The views of a scene show one set of named points, each view turned or mirrored, shifted and resized as a whole, with a little noise and some points left out.

Scene 1
View 1
Dabo: [-35  22 -23 -22   7 -24 -10 -47 -26 -11  13  19  36  21  29  17 -66  12
 -12 -12  19  76   1  14  23  21 -22 -10  -3  -7   9 -16   0 -33 -11  19
  36   7  -8  -4   8 -26  -9   8  27  23  -8 -16  21  22  23 -36 -19  44
  51 -42  27  38]
keko: [ 11   7  14  62 -40  -7 -11 -10  10   3  -8  23  10   3 -18 -11 -25   3
 -37  -1  15 -15  26  15  16  -2  10  24  -9  55  25   5   1  17  48  -2
   4  75  39  20  19 -18  26  33  -7  -9  -7 -22   8  24   4  15  31  -4
 -59  35 -28   8]
seker: [-14  21   3  16 -11 -23  -5 -52 -14 -13  20  28  35  23  15  22 -61  17
 -21 -11   4  63   0  12  26  -2 -15  -8 -14  13  16 -30  11 -34   8  23
  17  30 -10  -6  -5 -17 -10   3  -2  14 -15 -25  21  24  12 -17  -9  38
  13 -26   3  21]
Lopiv: [  2  25 -32   5 -21 -22 -21   0  11  22 -14   7   3  19   2 -15 -50   4
 -15   6  18  25  40  19  -1  14  -1   6  13  16   5  18  -9   9   1  -2
  20   7  61  10  25  -6  25  18  15   8  -8   1  14  -9  13   2   4  -2
  11 -11  -8  24]
Kom: [  9  37 -13  10 -26 -33 -12 -23  14  18   7   3  26  35  10   6 -80  22
  -8  -1  -7  60  23  18   5  -3  -4  -9  -4  10   3 -14  17 -24 -11  19
  14  -6  35  -5   0  18  -5  -8  -5  13 -19  -5  24 -18  19  -3 -11  20
  16 -43 -13  14]
birib: [ 16  30 -31  21 -21 -18 -23 -14   0  18  -7  32 -16  24  -9  -6 -26  10
 -18  21  26  35  40  19  -8   4  -9  12  20  28   5  14 -10  14  30   5
   2  21  46   2  14 -21  39  14   0  11 -14   8  13  -1  -9  10  18   2
   2   9 -27  22]
tud: [ 23  28 -29  23 -32 -21 -22   3  19  30 -17  13 -11  23  -7 -19 -42  10
 -16  17  18  19  47  21  -8   5   1  13  16  28   5  22  -8  18  18  -2
   6  11  70   9  22  -4  36  13   2   6 -12   7  15 -18   5  13  15  -7
  -7  -1 -28  16]
Gete: [ -3  34 -33  -4  -4 -25 -18 -43 -18   0  11  36   8  33  12  15 -49  19
 -14  11  25  80  19  13   5   5 -23  -5  15   6   4  -9  -4 -19  11  21
  13   6   5 -11   1 -23  11   1   4  24 -19   2  23   8  -2 -12  -4  32
  36 -25  -4  28]
kon: [-17  27 -17  -5  -9 -27 -10 -33  -5   4   7   9  31  24  16   9 -73  15
 -12  -7   6  59  13  17  14  10 -12  -8  -3   2   8 -11   5 -25 -12  15
  29   5  17  -1   7  -5  -5   2  12  16 -12 -13  21   2  22 -21 -15  28
  30 -40  10  24]
Nupon: [ 16  35 -47   4 -18 -26 -25  -8   6  25 -11  21 -16  28  -4  -9 -41  15
 -10  19  26  48  47  18 -15   9 -11   8  27  14  -3  17 -13  13  14   4
  11  -2  57   0  20 -12  39   7   6  17 -15  17  15 -17  -3   6   8   1
  25 -12 -18  25]
fopu: [ 17  23  30  60 -47 -21  -1 -21  27   9   9   4  37  25  -3   4 -72  18
 -22 -11 -20  16  16  16  17 -19  11  -2 -28  37  22 -25  29 -21  15  15
   6  40  34   5  -3  22  -8   1 -20  -2 -16 -28  21   1  22   8   6  10
 -48 -13 -31  -4]
fiv: [  7  13  43  67 -42 -14  -1 -37  11  -9  20  23  40  16  -4  14 -59  16
 -35 -15 -15  14   4  13  30 -21   8   1 -32  45  29 -33  27 -22  32  19
   4  67   1   5  -8   1 -10   9 -23  -6 -16 -39  20  29  15   7  10  18
 -60   5 -27   0]
libus: [ -2  21 -21  15 -12 -15 -17 -30 -14   0   3  33   0  21  -1   3 -28  10
 -23  11  29  40  25  15  10   6 -13   9  13  24  12   4 -11   6  26   8
  13  33  18   2  13 -30  24  17   4  12 -11  -4  13  22  -1  -4  15  16
   5   5  -9  25]
poz: [ 24  21   6  58 -35 -12 -15 -26   2   3   7  44  -5  20 -20   1 -19  13
 -33  18  15  20  30  15   6 -16  -3  14   2  50  17  -6   5   8  55  13
 -12  58  24   4   3 -19  30  15 -22   2 -19  -7  13  20 -14  17  27   9
 -47  29 -43   6]
kezap: [ 14  36 -69 -15 -15 -26 -32  13  10  41 -25   9 -29  25  -3 -27 -41   7
  -6  27  37  41  59  25 -24  24  -7  12  41   8 -11  41 -25  28   0  -5
  17 -25  84   6  36  -7  50  13  23  17 -10  29  10 -34   1   6   8 -11
  43 -14 -12  33]
musi: [ 14  29 -19  20 -35 -25 -18   2  23  26 -12   1   8  22   0 -12 -60  10
 -13   7   5  22  39  20  -4   5   4   9   4  24   6  11   2   3   3   2
  15  11  66  10  19   8  20  10   4   7 -11  -2  14 -20  17   6   6  -2
  -6 -13 -19  14]
mizu: [ 11  17  39  55 -49 -21   2 -18  34   7   6  -5  53  15   0   1 -85  16
 -26 -22 -28   3   9  18  25 -15  18  -2 -39  36  22 -25  32 -27   3  12
  16  45  34  13   0  25 -18   4 -14  -9 -11 -40  21   2  36   4   2  10
 -55 -18 -20  -5]
mika: [  6  34 -15   9 -27 -33 -11 -19  15  18  -1   1  25  33  11   2 -80  17
 -11  -2  -5  52  24  19   5   2  -4  -5  -1   9   5  -8  11 -19 -11  12
  18  -4  41  -2   7  12  -4  -4   1  14 -16  -5  23 -17  20  -5 -10  18
  15 -41  -8  18]
bimus: [-24  25 -16  -9  -3 -28 -10 -43 -13  -6  11  14  35  24  27  16 -71  14
 -12 -12  12  70   5  15  22  13 -14 -11  -5  -1   7 -18   3 -33 -13  20
  31   8   2  -4   6 -14 -10   5  18  20 -10 -15  22  11  24 -25 -19  37
  40 -43  15  30]
Togi: [ 21  35  -7  33 -26 -27 -13 -39   1   7  13  37   7  35  -4  14 -45  23
 -19  15   7  57  26  16   5 -16 -11  -2   4  29   8 -20  12 -14  31  22
  -5  22  14 -10  -9  -8  18  -4 -21  12 -25  -2  21   3  -9   5   9  21
  -6  -9 -33  13]
dus: [ 13  28 -18  20 -30 -24 -16  -8  16  20  -6   7   9  21   0  -5 -59  12
 -18   3   6  31  36  21   0   1   2   5   3  21   6   6   3   0   6   6
  14   9  52   6  15   3  16   8   1   7 -12  -4  17 -14  13   4   4   2
  -4 -15 -18  17]
gelev: [  6  13  12  51 -28  -8 -10 -33  -7  -7   7  41   8  18 -12   9 -22  12
 -36   5  17  23  17  12  18  -9  -3  11  -4  43  23 -13   3   0  50  14
  -1  68   5   6   3 -28  20  22 -13   2 -14 -18  13  35  -5   7  22  16
 -40  25 -27  14]
View 2
Kom: [-22   5 -23   1 -12   7 -21 -47   0  -5  -3  13 -21  13   2  12  17  -2
   5  21  -3   5   3  -7  36  15  12  16 -27 -11 -36  11  -6 -28  -3  27
 -11   3  -7  -7  28 -10  -2 -29  15   6   5  38  10 -18  12  12  27 -18
 -19 -37   5   2]
Lopiv: [ -9  11 -20  -2  -9  22 -19 -47 -19  -9  22 -12 -31 -17  23   3  39 -10
   0  -5   8  -7  -3   6  28  17   5 -18 -21 -17 -26   9  -6 -28  32  18
  -2 -25   4  -7  27  -1  -8  23  31  11  -7  13   6  -9  23   5  34   6
 -19 -16 -14  29]
gelev: [ 15  17  21  -4  18  16 -10 -18 -21   2   5  26  20  25  39  -6  34   3
 -30 -43   3 -10  -9  -7   9   6  -2  28  -4  -2 -29  23   9  -2 -33  13
   2 -18  12 -18   5  14   4  25  -2  41 -21  -7   8  10  22 -19  -1  34
  22  19   5  21]
tud: [-16   8  -9  -5  10  20 -11 -44 -26  -8  21  -1 -23 -23  41   4  33 -19
 -13 -24  -2  -5   0  12  36  15   4 -14 -13 -24 -21   7 -10 -14  28  24
 -13 -23   4 -20  28  -7 -14  39  18  11 -15  14  -1   0  24   0  54   9
 -27  -9 -20  24]
Nupon: [-13  11 -18  -4   4  31 -13 -39 -33 -12   9  -8 -21   1  25  17  36 -10
  -3 -19  -5 -21  -3   3  32  27  12 -26 -18 -16 -18  12  -7 -23  41  29
 -27 -20  16  -8  42  -8 -14  23  20   5  -8  12 -16  -4  28  -3  45   0
 -38 -18 -17  23]
fiv: [  2   9  18  -1  14  -8 -15 -29  12   7  -2  51  16  26  25 -14  14   4
 -29 -16   2  18   4  -7  17  -9  -8  68 -11  -2 -46  19   9  -1 -68  13
  17   1 -12 -24 -10  12   9 -14  -7  36 -12  18  34   1   7  -7  -7  17
  36   4  22   2]
kon: [ -6  11 -29   4 -27  16 -24 -41  -3  -6   0  -2 -20  24 -10   9  32  10
  15  23   9  -5  -2 -16  19  19  18   7 -37  -1 -39  19   5 -46   7  18
   3  -5   1  10  20   0   6 -34  25  12   7  18  12 -19  19   9  -1 -10
  -4 -35  11  17]
keko: [  9  15  20  -7  25   9 -10 -31 -16   4  29  22   4 -22  56 -20  37 -13
 -37 -52  11   3  -3   9  12  -7 -15  21  -2 -14 -30  17   1   6 -21   7
  20 -34  -4 -31  -4  18   1  55   9  38 -27  -5  26  12  21 -15  19  43
  27  29  -8  32]
libus: [  8  17  -3  -2  -1  26 -14 -23 -28  -6   7  -1  -1  24  22   6  41   5
 -10 -24   2 -20 -10  -9   9  22   9  -5 -14  -2 -25  23   8 -23  11  16
  -9 -20  20  -1  21   8   1  17  14  25 -13  -5  -4   1  28  -8   5  20
   0   1  -2  29]
musi: [-18   5 -17  -2   2  13 -17 -50 -14  -6  21   2 -28 -24  27   0  32 -15
  -8  -6   0   6   3   9  37   9   2  -2 -19 -21 -29   6 -12 -19  17  22
  -1 -16  -6 -20  23  -5  -8  18  23   8  -9  24  11  -5  16   7  43   3
 -18 -18 -11  19]
bimus: [ -4  11 -28   6 -30  17 -27 -36   2  -5  -5   2 -12  37 -18  10  32  17
  18  28  10  -5  -4 -19  16  21  19  13 -37   4 -39  23  11 -46  -3  20
   5  -1   2  15  17   4   7 -44  22  17   8  17  13 -21  19   9 -13  -5
   0 -36  20  13]
birib: [ -5  16   0  -6  13  27  -9 -30 -36  -8   8   3 -10   5  34   8  35  -9
 -15 -36  -4 -20  -9   2  25  22   7 -12 -10 -15 -16  14  -4 -13  22  26
 -20 -24  18 -13  29  -1  -9  33  11  16 -16   4 -14   4  29 -11  36  12
 -22  -3 -14  25]
mizu: [-15  -3   1  -1   5 -19 -20 -51  22   6  15  42 -10 -15  26 -20  13 -12
 -21   5   7  35  11   7  27 -17 -11  61 -20 -16 -51  11  -4  -9 -54  13
  32  -1 -32 -30 -10   7   6 -11   8  25  -4  35  52  -8  -1  11  18   8
  27 -10  14   2]
Gete: [ -1  18 -18   4 -14  30 -18 -24 -23 -10 -13   2  -3  49  -4  21  33  13
   7   2  -2 -25  -8 -20  18  32  22  -4 -26   4 -25  24   8 -35  11  25
 -24  -4  21  10  34  -1   0 -21   9  15   0   5 -15 -12  26  -4   1  -5
 -21 -24  11  14]
Togi: [ -8  13   2   0  12  14 -10 -24 -19  -5 -11  26  10  36  21  12  22   2
 -16 -21 -11 -13  -4 -11  30  18   8  23 -13  -6 -28  20   4 -10 -18  31
 -26  -1   9 -14  27  -6  -4  -4  -5  19 -10  14  -7   0  17 -12  22  -3
 -11  -9   6   4]
Dabo: [  9  15 -38   9 -43  27 -28 -31  -6  -7  -9 -12 -11  52 -28  15  41  24
  28  30  16 -20 -10 -29   1  28  26   0 -43  12 -37  29  22 -58   9  14
   6  -3  11  29  19   8  12 -50  26  19   9   6   8 -23  26   9 -30  -5
   0 -33  23  22]
poz: [  4  17  23  -6  32  16  -6 -18 -29   0   4  32  17  16  49  -4  28  -7
 -40 -54  -6 -10  -5   0  19   6  -5  24   1 -10 -23  19   4   9 -27  18
 -11 -20  11 -28  14   7  -5  35  -9  32 -26  -2   0  13  22 -24  24  27
   7  20  -5  16]
mika: [-20   3 -26   1 -14   8 -23 -50  -2  -5   5   8 -27   8   4   7  20  -1
   7  23   3   3   4  -6  36  15  14  10 -30 -12 -36  10  -6 -32   5  27
  -8   0  -7  -9  25 -10  -2 -24  17   6   5  34  10 -17  13  15  27 -16
 -17 -33   3   5]
fopu: [-14   0   3   0  12 -11 -14 -44  10   7   7  43  -1  -5  29 -13  13 -11
 -23  -2  -1  25   8   4  32  -9  -8  53 -14 -15 -46  11  -4  -6 -48  19
  11   0 -22 -30  -1   2   1  -7   2  23  -7  32  34  -5   7   3  22   7
  16  -9  10   1]
dus: [-13   8 -16  -4   1  11 -15 -45 -12  -4  15   8 -19 -12  26   2  28 -10
  -7  -8  -2   2   0   4  32  12   4   0 -20 -19 -29  10  -5 -21  10  24
  -3 -15  -2 -16  22  -4  -7  12  16  12  -6  22   7  -7  18   4  35   1
 -14 -17  -9  16]
View 3
musi: [  9   6 -28  32   5  -5   0 -14   6 -11 -24   9  15  13  11  20 -26  -8
  -2   6 -11  11  26 -10 -17  22  -9   9   0 -18  -1   1  21   6  -8  25
  14  23   3   2  -6  -1   8   6  12  -7 -25 -20  23  -7  31 -10   2  -8
 -11  33 -30  19]
mika: [  5  17 -11  31   2  -2  -5 -21   5 -22  -5   6   2  16   9  13 -17  -2
   4   1 -12  10  17 -16  -6  30   3  -3  -5 -11   3  -1  25  10   9   2
  -1  23  13   0  -2 -13   0  17  23  -2 -41 -21   2  -3  41   6   1  -7
 -29   4 -21  -2]
Nupon: [ -6   1 -16  28  -7  -2 -18 -26 -22   3  -9  18  27  24   1  20 -20 -11
 -11  -2 -11   9  20  -1  -4  48 -14   7  -3  -7  -5   3  15  25 -32  38
  18  12   7  -4   2   0  -5   6  11 -17 -19  -8  19  -9  29 -14   9   6
  -9  34 -22  15]
poz: [ -5 -17 -40   9   1  13  20 -27  -1 -30 -32  19  56  12 -10 -25  17 -34
 -14   5   1  18  34 -13 -13  34 -28  -3  -7  -9  -7   7 -11  -1 -10  25
   5  34  11   6 -36  16  18   2 -10  -4  22 -35   4  -2   9 -18 -23   7
  14  50 -11  24]
fiv: [  9  -3 -41   8  13  12  35 -19  37 -59 -32   8  33   7  -3 -35  18 -24
   6  14   4  16  30 -29 -17   9 -13 -13  -6 -18   4   2 -10 -18  34 -12
 -14  46  13   8 -52  11  24   9   4  13   4 -50 -19   4  15   4 -32  -8
  -1  20  -8   4]
fopu: [ 10   6 -37  22  14   9  31 -16  30 -44 -30   3  16  -1   7  -8   1 -19
  -1   7  -7  20  32 -28 -18   2  -4 -10  -4 -22   0  -3  10 -17  31 -11
 -11  40  13  13 -33  -1  22  16   7  12 -17 -45   0   3  29  -3 -22 -17
  -8  20 -20  13]
Dabo: [  8  17   6  13   1  -8 -31 -27  10 -36  10  18   6  43  -4 -17 -11  12
  23  15   3 -10   1 -10   7  58  -1  -3  -7   0  18   7   0  22  -1   5
  -1  25   7 -21 -15  -4 -16   9  43  -5 -33  -5 -39  -7  22  38   5   9
 -45 -24   4 -44]
Lopiv: [  8   6 -24  28   4  -9 -15 -16   3  -9 -19  15  17  23   9  17 -30  -2
   1  11  -8   3  23  -4 -14  32 -10  14   0 -15   1   4  14  15 -21  36
  21  20  -3  -4  -4   4   1   0  17 -14 -20 -10  18 -11  25  -5  10   0
 -14  29 -26  13]
mizu: [ 16  10 -38  23  19   5  30 -13  42 -51 -32   1  10   1  11 -11  -1 -14
  10  13  -6  19  32 -29 -22  -1  -2  -6  -3 -24   5  -3  11 -20  37 -14
 -13  41  10  11 -35  -1  24  12  11  15 -22 -46  -6   6  27   6 -23 -20
 -11  14 -21   5]
seker: [  4  10  -7  11   3   6  -5 -30  15 -47   0  16  18  27  -7 -26   6  -3
  15  11   3   4  13 -18   0  45  -4 -11  -8  -3  11   6  -5   8  15  -6
 -10  32  13  -8 -29  -2  -2  13  27   2 -20 -25 -36   1  19  23 -11   4
 -27 -10   2 -25]
libus: [ -3  -4 -19  14  -3   2 -11 -28 -10 -20 -14  23  42  28  -8 -12  -3 -14
  -4   8  -1   4  19  -4  -4  49 -21   1  -6  -5   0   8  -5  17 -22  32
  12  24   5  -7 -20  11  -1   0   9 -13   1 -13  -3 -11  14  -3  -3  12
  -6  26  -9   4]
tud: [  2  -1 -30  30   2  -2  -5 -16  -6  -2 -25  14  28  13   7  20 -22 -14
 -11   4 -13  12  27  -6 -13  29 -16  12   1 -13  -6   3  16  12 -24  38
  21  19   2   4  -3   6   8   2   5 -14 -11 -14  28 -11  26 -20   4  -2
  -4  44 -29  27]
kon: [  7  16  -4  22   1  -5 -14 -22  12 -30  -1  11   3  27   3  -2 -14   4
  13  10  -6   1  12 -13  -2  39   0  -3  -5  -7  11   3  13  14   5   4
   0  25   9  -9 -10  -7  -8  12  33  -2 -36 -12 -17  -5  30  22   2  -1
 -33  -9  -9 -21]
dus: [  3   6 -26  28   5  -1  -2 -18   4 -16 -19  10  18  14   7  13 -17  -9
  -2   4 -10  11  24 -10 -12  28  -9   5  -1 -15  -2   2  17   9  -7  19
  10  23   7   1 -10  -1   6   6  12  -7 -22 -21  14  -7  30  -5   0  -8
 -12  27 -24  11]
kezap: [ -4   2 -15  40  -7 -14 -35 -21 -28  22 -11  21  19  27  10  43 -43  -3
 -13  -1 -17   3  19   5  -7  52 -15  19   1  -7  -6   4  27  33 -50  57
  35   3   0 -10  19   2 -10   0  13 -27 -25   5  38 -17  31 -18  24   7
 -13  40 -33  21]
gelev: [  2 -13 -38   6   6   8  15 -24  11 -41 -29  20  52  18 -12 -34  16 -27
  -2  13   7  10  27 -11 -12  33 -25  -5  -7  -9   0   8 -17  -3  -1  19
   4  37   5  -1 -45  21  16  -2   1  -1  19 -32 -10  -6   3  -2 -23  10
   6  35  -5   8]
Togi: [-10  -3 -17  14  -7  16   7 -33 -12 -26 -10  19  37  13  -6 -12  15 -23
 -11  -3  -7  18  24 -15   1  42 -12 -13  -9  -2  -2   4   4   8   0   5
  -8  27  22   5 -19  -1   4  16   7  -2  -9 -32  -7   1  27  -6 -16   4
  -7  19  -7   6]
Gete: [ -6   4   4  17 -10   5 -21 -34 -14 -21   8  22  23  31  -8 -11   2  -6
   2   1  -4   3  10  -8  12  59  -7  -8  -9   2   4   6   3  24 -12  14
  -1  21  15 -11 -10  -2 -13  15  24  -9 -22 -12 -19  -6  27  11  -1  13
 -25   0  -2 -18]
View 4
Lopiv: [-25   2   8  -9  11  13   0  -4  25 -13  20  10   8   3  -2   4  -4   8
  10   7  -5  -6  -9   1  -9  19  -9 -13   3   3  11  -6   7 -12  -7   8
  -7  -5  -6   0  -2  -1   9  20  -7  15  -6  -2  11 -26   5  -4  -1  -7
  -4   3  20  12]
Dabo: [-26  10  33 -22 -10   0   8  -2  15  -8  24   4   3  -3 -22  12   5  18
  32 -12 -26 -17  11  -6   8  26 -11 -17   4  12  -7   6   9  -8 -26 -27
  -5  38  10   8   2   8  22  36 -24  10  -9  -1  -2 -19  40  -1   0  -2
   9  23  33 -29]
Nupon: [-29   5   1 -11   4  17   0  -9  24 -14  18   7  10  -5 -11  10 -11   5
   6   5  -1  -7 -16  -7  -5  11  -4 -19   2   2  12 -14  10 -12  -3  -1
 -22 -13  -7   1   8  -4   8  13   0  17   0   6   7 -21  12   4  11  -5
  -7  -5  13   7]
mika: [-22   1   8 -11  12  -3  -4   3  23 -12  16  21  13  -1  -8   8   5  12
  17   8  -4 -19  -1  11   7  19   2 -10   6  12  11  -7   6 -17  -7 -15
  -2  14  -9  -3  -4   8  21  24 -19  -3  -6  -6   2 -20  29   0   8  -2
  -3  14  32  12]
libus: [-21   5  12  -7  -9  13   3  -2  17   6  16  -1   6  -7  -7  13 -11   7
  11   2 -22   0  -3 -11  -9  11 -15 -15  -6  13  13  -2   8  -7 -16   0
 -15   4  10  10  -1 -11   8   4  -3   5  -3   0   6 -18  11   4  -3   4
   7  13  12  -4]
keko: [ -3  -5   2   8  -2  10  -5   7  18  20  12   1   7  -3  22   3 -11   5
   3  19 -24  12   0  -3 -21   7 -20  -2 -12  20  28   5   4  -8 -12  29
  -2  -8  12  10 -21 -20   2 -12   1 -16  -8 -15  16 -23 -16  -1 -17  13
  13  24   6  28]
bimus: [-21   6  24 -16  -1  -5   4   2  16  -5  19  12   8  -4 -15  10   6  17
  27  -3 -20 -19  10   4   9  24  -6 -12   3  15   2   2   7 -12 -20 -24
   0  34   3   5  -3   7  23  30 -24  -2  -8  -4  -1 -19  37  -2   2   1
   6  23  34 -12]
seker: [-16   4  20 -13 -11  -6   2   8  13   8  16   8  10  -9 -12  14   2  14
  24   0 -26 -12  14  -1   7  16  -7 -11  -2  23   8   5   5 -10 -23 -22
  -5  35  12   9  -7   1  22  16 -21 -12  -7  -9  -2 -14  37   0   1  10
  13  29  27 -13]
fiv: [  3  -6   4   5  -4 -13  -8  17  16  28   7  14  13 -10  14   8   1  10
  10  22 -28   0  17   9  -2   8  -9   2 -11  36  28   5   2 -13 -16   0
   7  25  13   7 -25 -10  17  -7 -14 -41 -10 -22   4 -15  16   0  -9  22
  18  44  19  23]
Gete: [-26   9  15 -16 -10   6   3  -1  18  -2  16   6  11 -12 -22  18  -6  10
  17  -5 -16 -13   0 -10   6  13  -6 -19   0  12   7  -8  10 -11 -16 -25
 -19  17   5   8   6   0  17  15 -13   6   0   3  -2 -13  36   5  11   1
   5  11  19 -16]
fopu: [ -3  -7  -1   2  10 -13 -10  14  20  13   8  23  16  -6  13   5   3  12
   8  23 -13  -8  10  17   2  11  -2   3  -3  27  27  -2   2 -18  -8  -3
   8  16  -1  -1 -21  -2  18   4 -17 -33 -10 -20   5 -19  18  -2  -3  14
   8  33  26  33]
Kom: [-21   1   6 -12  10  -7  -3   4  23 -10  15  23  15  -4 -10  10   4  12
  15   9  -3 -20   0  11   9  17   3  -8   5  15  12 -10   5 -19  -7 -19
  -4  16 -11  -3  -3   9  21  22 -19  -8  -6  -7   0 -19  34  -1  11  -1
  -2  15  30  10]
birib: [-22   4  -2  -6  -2  17  -2  -4  23   0  14   4   9  -8  -6  12 -14   1
   3   8  -8   1 -11 -10 -10   8 -10 -15  -5   9  19 -11   9 -10  -6   5
 -20 -14   0   5   1 -10   5  -1   3   8   0   3   9 -21   5   5   4   2
   1   3   7  12]
kezap: [-37   6   2 -14  12  26   2 -16  29 -30  25   9   8   3 -11   7 -12   3
   3   3   8  -7 -25  -6 -11  17  -5 -22   8  -9   8 -17  12 -11   1   9
 -24 -26 -17  -1  14   1   4  24   3  38   1  14  12 -27   2   2  10 -18
 -14 -19  16  10]
mizu: [  2  -8   4   3  13 -18 -10  16  18  13  12  24  14   0  20   1   9  17
  13  27 -16 -10  13  23   0  15  -5   7  -1  28  24   5   1 -20  -9   4
  18  22  -2  -3 -26   0  19  10 -20 -37 -13 -25   6 -22  13  -6 -10  13
   8  40  31  36]
gelev: [ -7   0   5   1 -13   6  -2   7  15  24  10  -2   9 -11   7  13 -13   5
   7  13 -29   7   6  -9 -11   4 -16  -9 -13  26  23   2   5  -6 -17   6
 -10   7  19  14 -15 -19   6 -13  -2 -19  -4 -11   9 -15   6   4  -8  17
  16  26   6   9]
musi: [-20  -1   0  -5  14   6  -5  -1  26 -10  18  17  11   2   3   2  -1   9
   8  13  -3  -9  -8   9  -6  17  -5  -9   4   6  16  -9   6 -16  -4   7
  -5  -6 -10  -2  -5   0  12  16  -8   3  -6  -5  11 -25   6  -3   2  -3
  -4   7  22  26]
dus: [-20   0   1  -6  10   5  -3  -1  23  -7  17  14  13  -1   0   6  -4   8
   9  12  -5  -8  -7   6  -3  15  -4  -9   2   9  16  -7   7 -15  -6   1
  -6  -1  -8  -1  -5   0  13  13  -8   0  -4  -4   8 -24  12  -1   3  -1
  -2   9  22  19]
tud: [-22   0  -3  -2  10  13  -3  -4  27  -9  17  12  11  -2   3   7 -10   4
   1  13  -1  -3 -15  -1 -11  11  -6 -12   0   7  19 -11   8 -15  -1  13
 -14 -18  -9   0  -1  -5   5   8   2  10  -2   0  13 -24   0   0   2  -2
  -5   0  12  24]

Which points are out of place in each view (at most two, in the order of its rows)? Write none if all are in place.
view 1 => bimus
view 2 => fiv
view 3 => mizu, libus
view 4 => none
